Points, in no order, along strands that fork and pass close to each other.
Two points are linked if the straight distance between their rows is under 63.8. Some points are linked to none.
suf: [ 22 -13  38   0  -8 -38 -44  17   5  20 -25  -3   4  33   4   6 -17  13
  52  -2 -23 -16 -18]
ren: [  7   9  -2 -13  13  33 -41  12   6  -4  -5   9  10  18 -14  -1 -10  38
 -42  -3   8 -25 -14]
Lito: [ -4  10 -31  42 -48 -15  49   4 -19  14  -1  19   7   3 -37 -10 -17 -53
  13  25 -17   4  11]
fes: [ 23 -14  34   6  -6 -48   3  15  -2   1  15   3 -17 -30  33 -19  -9 -30
  55  -9 -21  21  -7]
nev: [-12  25  29 -11  37   8 -29   6  16 -28  35  11   2   7   8   8 -25  12
 -42 -15  31   1  -8]
Vozi: [ 33 -29  32  23 -29 -43 -22  18 -14   3 -36  -7 -20  28  -7  10 -35 -14
  51   7 -33 -16  -1]
Punu: [  6 -22 -37  -4 -12  38  14   5 -17  23 -24 -16 -17 -14  -1 -28  34  29
 -11  21 -15 -17 -15]
zaluk: [-12  -2 -21 -17  17  15   3   3  -3  21   3 -14  -7 -13  17  -4  31  10
   5  -8 -17   5 -29]
zopun: [  5   3  -1 -38 -18  24 -43 -13   9 -13  -7  -6  36  43  11  -7  27  17
  29 -30 -35  -2 -25]
Nabug: [  3   1 -29   9   7 -28  40   1 -19  21  -7 -15 -22   8  22  -6  14 -19
  21   5 -39  18  11]
Zom: [ -2   6  23 -12  30 -12  -7   2  15  -6  23   6  -3  -7   9  20 -15  -4
  -1 -14  21  14  -4]
leri: [ 21  -4 -14 -13   1  19 -15 -13   7   8 -45   5  10  27 -49   0  -4  26
 -33  17   8 -43  15]
gona: [ 51   1   2  20 -28   1   6   6 -12   1   9  15 -23 -29  -9 -54 -17 -24
 -17  24   2  -8 -14]
gem: [-25  31  17 -14  33  19 -27 -17  16 -19  11   5   3  15  -1  11  -6   6
 -50 -17  38   2  -3]
nagik: [ 28 -13 -15  -7   9   4   2  16 -12  23  -1  -6 -28 -26  14 -35  21   7
  -1  23 -13  -2 -25]
zut: [-46  28 -12 -23  10  30   8 -51   4   9 -29 -12   6  17 -17  11  15  20
 -16  -5  28  -7  14]
tib: [-24 -29  13   6 -16  19 -38  28  12   5  15 -18  23   6  11  17  18  40
  17 -10 -13 -16 -21]
puvo: [-14  37   9 -27  36  -8  16 -48   3  17 -11  -3 -22   8   1  -1  -1   2
  -6  -2  24   8   2]
kuzep: [-33   5 -10 -16   1  43 -36 -10  16 -24   2   1  37  19 -17  26  10  22
 -29 -23   7  -8  -5]
Fefu: [ 12  -4  -3 -15   6  -7 -21  14   6  11 -27  -6  16  31 -17  17  -3  15
  23  -9 -18 -11  -5]
vaki: [ -5  22 -25  31 -34  -8  54 -17 -17   9   0  17   1  -8 -28 -20  -1 -43
   7  29  10   6  16]
bir: [-16  -2 -13  12 -21  30  35 -16   1  -6  -5  14 -11 -19 -10 -24  17   2
 -36  39  41  -7  32]
bogi: [ -1 -11  17  -5  11 -25  -3  21   1  14   4  -9  -9   7  22  15   0   4
  38  -9 -14  14 -10]
Rati: [  4  -3 -27   6 -10   6  11   3 -10   4   4   4  -9 -42  12 -48  44   2
 -19  25  11   8   2]
luno: [-28  14 -38 -29 -14  30   0 -41 -10  14 -36 -10  22  30 -21   1  27  29
  -1  -8 -31 -22  -9]
favoz: [ 23   5  22 -15  26 -11 -21   5   8   5  12   3 -15  -2   0   4 -21   7
   0  -5   9   8 -17]
kuzo: [-55   3  -9 -13   6  26  -6  -4   8 -15  17 -19  30   7   8  36  28   1
  10 -34  -8  18 -17]
Gufo: [-22  -9   5   4  -9 -26 -10   7   1  11 -27  -8  34  49  -1  34   5   9
  44 -20 -40  -7  24]
vizuk: [ 45 -19  39  13 -12 -40  -9  11  -8   2 -17  -4 -28   6  11   1 -39 -31
  51  -5 -26  -1 -11]
Robev: [ 34  22   6  30 -30  -8  17 -22  -6   2   9  18   0 -37 -18 -44 -35 -54
 -11   3  26   9   2]
Roni: [  5  17  25  -9  35   5 -21  20   2 -21  36  16 -13 -18  13 -11 -26  21
 -43  -5  24 -13  -8]
ral: [ -6 -31 -25  13 -10  44   6  17  -2 -17   1  -1  14  -4 -19  21  10  25
 -46  12  13 -24  16]
vibig: [-21 -14 -26  -9   0  39  -9   0   7  -6  -5  -5  23   5 -23  30  11  27
 -31  -6   6 -13   6]
mubab: [ 11   9  -3   0   0 -29  -6   2  -2 -14  25  11  -1 -56  16 -35  11 -18
 -10   0  20  35   8]
napul: [  0   0 -37  22 -36   0  18  21 -12   0  12  15  10 -32  -2 -32  35 -15
  -4  26   6  19   0]
Kuz: [ 19  -7 -12  24 -21 -35  29   0 -17   8 -17   1 -32  28   3   4 -27 -49
  27   8 -49  15  14]
melem: [ -6   5   4   3  11 -24   3   3   9 -28  37  15   5 -47   7  -9   5 -20
 -21  -4  34  27  23]
dav: [-10 -10   5  11   5  -4   8  10  12 -33  35  15  14 -31   0   7  -2 -13
 -29   3  32   8  31]
nen: [ -5 -19  -1  -2  12  13  -6  25   8  -5  17  -4   7 -13   8  12  14  12
  -4   0   3   0  -1]
bobu: [-15   3 -26  -4  10 -29  33   6 -14  11   9 -12  -5 -19  36 -12  36 -18
  22  -2 -25  28  11]
zoneb: [ 34  17  -9  32 -42   2  10   3 -11   7   8  28  -6 -33 -28 -56 -27 -28
 -21  21  16  -1 -10]
fiv: [ 45 -12  27  12 -14 -38  10  11  -9   3   0   1 -26 -16  21 -16 -30 -49
  48  -7 -21  14  -4]
Nirud: [-18  16  -3  -7  19  41 -29  21  -5 -24  16   3   0  -1   8  -3  -6  38
 -58  -6  13 -29 -19]
sutu: [-41 -21 -26 -10  -5  25  -5  11  -4  -1  12 -21  19  -8  11  25  35  22
  20 -21 -27   9 -24]
seva: [ -8 -35  -8  19 -11  37 -15  42   8 -25  13  -6  21   2 -17  26  -4  37
 -36   4   7 -27  14]
zotaf: [ -7  12 -19  21 -34  17  51 -22  -8   4 -10  17  -8 -13 -22 -30   6 -17
 -10  41  28   1  26]
Lubud: [ 29 -31  35  36 -37 -30 -10  15  -4 -12 -24   1  -6  25 -18  24 -35 -21
  38  15  -5 -17  10]
faka: [-48  -6  17  12  -5 -25  -7   2   4   6  -3 -19  30  29  16  47  11   5
  43 -21 -21   6  14]
Lusuf: [  7  19  -9   2   7 -26  45 -33 -14  10 -22 -10 -30  12 -11   5  -8 -19
   2  16  -5   9  27]
muv: [ 10 -12  10   3  10   2 -10   9  14 -21  -1  11  11  15 -31  34 -27  17
 -30   2  27 -13  19]
latan: [-41  21 -21 -14  18  11  35 -40 -11  26 -21 -21 -15   3  17 -11  26  16
   9  -3  -1   4   3]
Zir: [ 20 -24  40  51 -43 -16  11   6  -2 -18 -12  16  10  14 -22  29 -54 -50
  31   5   5 -10  10]
tev: [-20   5  -5  -1  -2  18  31 -18   5  -6 -10   6 -24 -35   5 -40  15   8
 -24  27  42   1  36]
varak: [  4  32  15 -12  28 -21  30 -53  -3  11 -20  -4 -35   2  -8  -2 -19  -8
   2   4  21   4  21]
mek: [ 18  -5 -10  -1   7  28 -21   9  -5  -3 -22   4  -6  13 -26  -4 -12  38
 -51  16  13 -35   3]
Rudu: [-34  24 -28 -27  -6  30  -5 -45  -1   1 -27  -9  25  27 -16  12  24  16
 -11 -14  -2  -8  -3]
Kemup: [-31 -16  -7  -9 -22  25 -30  15   5   3   6 -18  31  17  12  20  23  30
  34 -24 -30   1 -29]
fafet: [ -9  12 -18 -10  13  -9  22 -15  -6  14   2  -4 -20 -43  25 -40  37   0
  -2  14  10  12  -1]
Duvef: [-28  37   0 -27  20  19  -3 -47   7  13 -21  -9  -7  19   1  -4  12  13
 -12  -5  24   6  -4]
gani: [-10 -14   4   5  16  11   1  11  14 -28  21   8  16  -9 -14  28  -9   8
 -41  -1  29  -3  23]
mam: [ -4  16 -32 -27  -3  23  -8 -32 -10  28 -48 -11   6  33 -19 -17  17  33
   3  -1 -21 -29 -14]
kolu: [-20   9   2 -10  23 -23   7   5   5   7   9 -10   5  10  21  31   3  -5
  28 -17  -9  24   2]
vemip: [-37  26   6 -17  36  25 -18  -9  17 -13  25  -1   7   6  11   8  17  -1
 -28 -26  23  22 -14]
dig: [ 16   1 -19  37 -39 -17  40   2 -19   4 -11   9 -10  23 -19   3 -27 -59
  21  15 -25   7  13]
batuk: [ -4 -33  14  14  -5  14 -29  40  14 -15  17  -3  22   6  -6  23 -13  36
 -13   3  11 -24   6]
pav: [ 22 -10   9  11 -17 -32   1  19   3 -12  28  13   0 -45  15 -24   1 -24
  17  -2   6  29   3]
Zelop: [-21  -3 -18  -4   2 -26   4   8  -9  20 -19 -13  13  44  11  33   2   5
  28 -21 -50  16  14]
bem: [ 42  11  20  25 -17 -13  23 -14   3  -9  12  21   0 -21 -12  -7 -43 -59
  -3  -3  20  11  13]
nemod: [ 38 -20  17  12 -10  -9   3   6  10 -20 -10   9   3  12 -35  32 -34  -7
  -9   8  18 -10  20]
bokul: [-20  -6  43   2  30 -25  -6   5  28 -17  43   6  10 -16  11  27 -12  -9
   9 -17  28  15  12]
kaba: [-23  21 -18 -22  13  -8   2 -15  -5  10  -8 -10  19  35   8  28  12   5
  20 -26 -23  17  -2]
dugi: [ 43 -18  -4   7  -8   1  -4  25  -8   5  12  11 -22 -28   7 -37   1  -1
 -11  21  -5  -2 -17]
Foza: [-10  15 -20   8   1 -19  56 -29 -19  14 -13 -12 -25  -3   9 -17  18 -17
   8  18 -13  15  28]
suzeg: [ 40 -13 -14 -12  -3   9 -21  10   5   6 -46   6  23  32 -47   5 -11  19
  -4   9 -15 -45   6]
deges: [ -6   4   0  -9  18  12  11 -20   2   9  -4   0 -25 -20   5 -21  11  14
 -33  21  28  -5   8]
nog: [ -7  11 -16 -29   5  32 -28  -6  -5  16  -6 -10  -4   9  15  -9  25  26
  -1 -14 -19   1 -49]
Diz: [-38  -9  32  16  16 -18  -5   4  23 -18  27  -6  26   1   3  53   0  -5
  17 -16  22  10  21]
nido: [ 53  -7  34  -9  16 -15 -16   8  10   0  14  10 -29 -21   4 -14 -39   1
  -9   1   3  -1 -14]
Rar: [-32   3  -3 -11  10  44 -32  12  11 -19  27  -1  14   1   5   8   7  25
 -34 -15   5  -7 -18]
daroz: [-44  19  11 -14  23  14 -11  -6  15 -17  24 -12  23  13  16  30  20  -6
   9 -29  10  30 -10]
foto: [-27   2 -24 -11  21  -2  18  -2 -11  16  15 -14   4 -24  28  -4  37  -5
  13 -10 -16  15  -8]
pifes: [  5  19 -13 -47  -6  32 -38 -19  -1   0 -12  -8  13  32  12 -17  31  24
   5 -17 -22   2 -44]
vunak: [  7  20  19  -6  28   5  -5  -6  -4 -12  21  18 -29 -29  11 -28 -21  14
 -55   9  31 -24   2]
Manu: [ 43 -13  28  10  -2 -13  -6  16   6 -17  30  16 -11 -39  13 -27 -25 -18
  -2  -1  11  11  -1]
los: [  5  11   4 -16  29  12 -12  -6   0  13  10   8 -28 -23  13 -32   8  21
 -38   5  18 -10 -14]
sisir: [  6   4   8 -23  -3  15 -42   2  17  -1 -15   4  41  47  -6   4   7  22
  26 -16 -16 -17 -13]
kilu: [ 21  -7  -9   9  -4 -45  24  11 -15  14  -9  -6 -32  17  21  -4 -10 -31
  36   2 -51  21   3]
nof: [-47 -17  36  21   2 -31  -7   8   9  -2  21 -14  26   2  23  47  15  -1
  36 -12   6   3  18]
Vifis: [ -1  -5 -38 -13  -6  25   8 -14 -18  29 -43 -22 -12   9 -10 -14  26  32
   2   7 -29 -20 -22]
danub: [  9 -19 -19  17 -33 -12  21  33  -8   2  10  12  12 -18   8 -14  24 -21
  27  16 -11  18   1]
fifu: [  6  -6  34  -7  17 -39  -4  14   9   8  19   1 -11 -15  28   5 -11 -13
  43 -11  -8  16 -10]
dof: [ 31  -4 -11  -6   4 -17  -4  13  -7  11 -34  -8  -6  26 -19   8  -8   6
  17   6 -28  -9  -1]
Rifo: [ 44  -4  19  13   0   4   4   1   4 -23  16  21 -19 -18 -14  -4 -39  -9
 -44  14  23 -10  12]
duk: [ 39  -4  25  35 -27 -13  24  -8   1 -16  -2  17   4   0 -20  14 -57 -69
  19  -3  13   4  11]
Rafe: [-27  22 -15 -16  29  -6  29 -24 -10  26   0 -13 -22 -17  28 -26  28   2
   8   2   2  13  -8]
Dono: [ 36  -9  -4   8  -5 -13  15   5  -3  -5 -19   2  -7  12 -20  18 -15 -14
   2  13   1  -4   7]
pifu: [ -6 -27  29  11  -1  17 -46  37  10  -3  26 -11  10   2  13   6  -5  45
  -3  -1  -4 -20 -19]

Follow the links from the first point to the second, and from the first to the third. Name the last point that the two ways share.
Fefu, nev, Rati | foto
varak, bir, napul | Nabug
zotaf, zopun, varak | Nabug
mubab, Foza, Rati | foto

A fork is a point with three links. Follow the links from the first point to the second and name the forks in between, in order.
Rudu, gani | Nabug > foto
Vifis, danub | Nabug > foto > Rafe
bobu, Fefu | foto
vunak, puvo | Nabug
